Each row is a point on a landscape with many valleys, with its height.
A ball rolls from a point to the lowest of its 3 nearest points, and stops where none of them is lower. Distance is the straight distance between rows; heights are no part of it.
J_801: [ 40 -12  10  -4 -17  11 -19  35  -1  31]  (h 5.36)
J_254: [-29  -3  16   3 -14  12 -12  -3  -2 -14]  (h 3.31)
J_315: [ 38   3   6 -21  -4  21   8  39  -5  32]  (h 8.67)
J_622: [-16 -12  11   5 -12  14  -3  10  -5  -2]  (h 2.61)
J_371: [ 23  -5   8 -17  -3   9  15  32  -7  17]  (h 6.67)
J_701: [ -3 -11  27   6 -24   2 -35   2  11   5]  (h 6.64)
J_4: [ 10  19 -11 -27  30 -22  42  11  10   3]  (h 1.66)
J_346: [  6  -9 -13  -2  12   5  29  16 -14   4]  (h 4.33)
J_403: [ -1  -5  29  10 -29  11 -53   0  12   4]  (h 6.76)
J_886: [-32   5  -6   8  11 -10   7 -29   4 -25]  (h 2.31)
J_204: [-34  11  -9  10   7   7  -5 -29  -3 -31]  (h 1.82)
J_944: [ 11 -15  16  -3 -13   7  -1  19  -5  17]  (h 5.18)
J_496: [ 57   0   5 -10  -1  -7 -34  26  13  35]  (h 5.86)
J_619: [-19   4 -19  16  14 -18   8 -36   6 -21]  (h 0.90)
J_514: [-18  14 -27  23   9  -8  -2 -50   0 -24]  (h 2.87)
J_209: [ 38  -1  17 -16  -6  -7 -13  28  14  29]  (h 6.18)
J_789: [ 28   9 -47   8  25  -8  37  -9 -16   9]  (h 6.19)
J_564: [  2   4   4 -23  20 -24  34  11  11   3]  (h 2.37)
J_572: [ -1  -1 -26  16  19 -13  23 -22  -7  -8]  (h 4.91)
J_740: [ 54   2   7 -15  -6   6 -19  35   6  33]  (h 5.68)
J_99: [-29   4  26  -2 -16   0 -24  -9  11 -12]  (h 5.21)
J_803: [-14   8 -36  30   2  18  -4 -36 -22 -21]  (h 5.33)
J_497: [-14  -5  31   0 -20   0 -32  -5  18  -2]  (h 6.33)
J_760: [ 10  -5   6 -17   3  -1  23  24  -3  11]  (h 4.39)
J_739: [-18  -9 -23  20   2  16   8 -14 -18 -14]  (h 3.90)
J_255: [-21 -11  -5   9   2   7  10   2 -10  -9]  (h 3.43)
J_994: [-15 -16  12  12 -21  25 -13  11 -14   1]  (h 3.70)
J_256: [ 21   8 -34  -9  27   0  39  12 -15   7]  (h 6.46)
J_446: [ -6  -7  24   9 -34  26 -40   4  -5   1]  (h 6.88)
J_595: [  3 -13  -1   0  -1  10  21  23 -14   6]  (h 6.22)
J_74: [ 23 -17  18   4 -22   9 -26  21   1  23]  (h 5.10)
J_522: [-18 -13  17   5 -13   8  -9   3  -2  -3]  (h 1.91)
J_925: [ 20 -15  10  -7 -13  17  -2  33  -9  23]  (h 6.41)
J_813: [-27   2 -11   3  14 -26  17 -27  11 -21]  (h 2.18)
J_574: [ 42  -5  17  -9  -4 -22 -27  17  25  26]  (h 6.42)
J_265: [-29   8 -14  14  -4  30  -8 -14 -23 -28]  (h 2.56)
J_480: [-24  17 -25  21   6   3  -8 -42  -8 -30]  (h 4.14)
J_873: [ -9  27 -39  29   1   2 -11 -57  -7 -19]  (h 5.03)
J_285: [  7   5 -24  -1  29 -31  34 -14   2  -4]  (h 6.12)
J_870: [ -5 -11  29  -8  -9 -18 -10   5  19   5]  (h 1.96)
J_847: [ 10   2  -8 -19  16  -4  33  18  -6   5]  (h 2.80)
J_643: [ 21  17 -32 -12  32  -7  42   5  -6   4]  (h 6.48)
J_652: [-41   7  12  -1  -4   3 -10 -20   1 -26]  (h 4.38)
J_561: [-36   7   3   7  -8  20 -11 -10 -10 -23]  (h 2.44)
J_586: [-27   2 -18  21   5   8   3 -23 -12 -23]  (h 3.14)
J_486: [ 13   8  -9 -22  19 -12  37  18   1   5]  (h 2.27)
J_381: [-40   9  -2   5   7  -7  -1 -28   8 -28]  (h 2.98)
J_362: [ 17  -2  29 -22  -5 -25   3  17  24  20]  (h 0.55)
J_627: [-18  -7   3  -3  11 -20  19  -6   9 -11]  (h 1.16)
J_899: [  9  -9  21 -13  -7 -10   2  18  10  11]  (h 3.52)
J_857: [-27  -5  -4  11  -5  28  -6  -5 -19 -15]  (h 0.50)
J_395: [-15  -9  -4   6  11  -5  18  -6  -2 -10]  (h 2.55)
J_32: [ 21 -14  22  -2 -13  -9 -18  17  11  21]  (h 4.82)
J_330: [ 34  12  16 -32   5  -9   4  27  15  24]  (h 4.60)
J_998: [-27   0  17   3 -28  32 -33  -1 -15 -11]  (h 7.03)
J_206: [ 18  18  11 -43  17 -12  27  24  17  15]  (h 6.32)
J_703: [  9 -10  30   4 -16 -12 -40   2  23  11]  (h 6.87)
J_415: [ -1  -4  -4 -10  15 -14  27   7  -1   0]  (h 3.22)
J_523: [ -1  -8  -9  -4  14  -3  25  10 -10   2]  (h 3.72)
J_243: [-16   3  25   3 -30  22 -49  -5   1  -7]  (h 6.80)
J_589: [-27   7  26  -2 -29  18 -36  -9   4 -11]  (h 6.47)
J_735: [ 14   0 -39  21  12  -1  27 -17 -18   0]  (h 5.88)
J_250: [  5  10 -39  36   3   0   3 -46 -13  -5]  (h 6.61)
J_196: [ 57  11   8 -21  11 -21 -29  23  30  28]  (h 6.85)
J_355: [ -5   3 -29  19  19 -20  18 -35  -1 -11]  (h 3.35)

Where does a ball stop that starts at each point below?
J_789: J_619
J_643: J_4
J_925: J_362
J_760: J_4
J_255: J_627
J_803: J_204
J_346: J_4
J_206: J_4
J_74: J_362

Call two points neighbours if one is among the 3 nearest of the other. Go from one point of each pair to the other, from neighbour to neighbour, staying as low as possible. Name the highest point that can't be avoided.
J_627 and J_870: J_206
J_857 and J_204: J_586
J_4 and J_522: J_254
J_627 and J_619: J_813
J_627 and J_4: J_415
J_204 and J_619: J_886
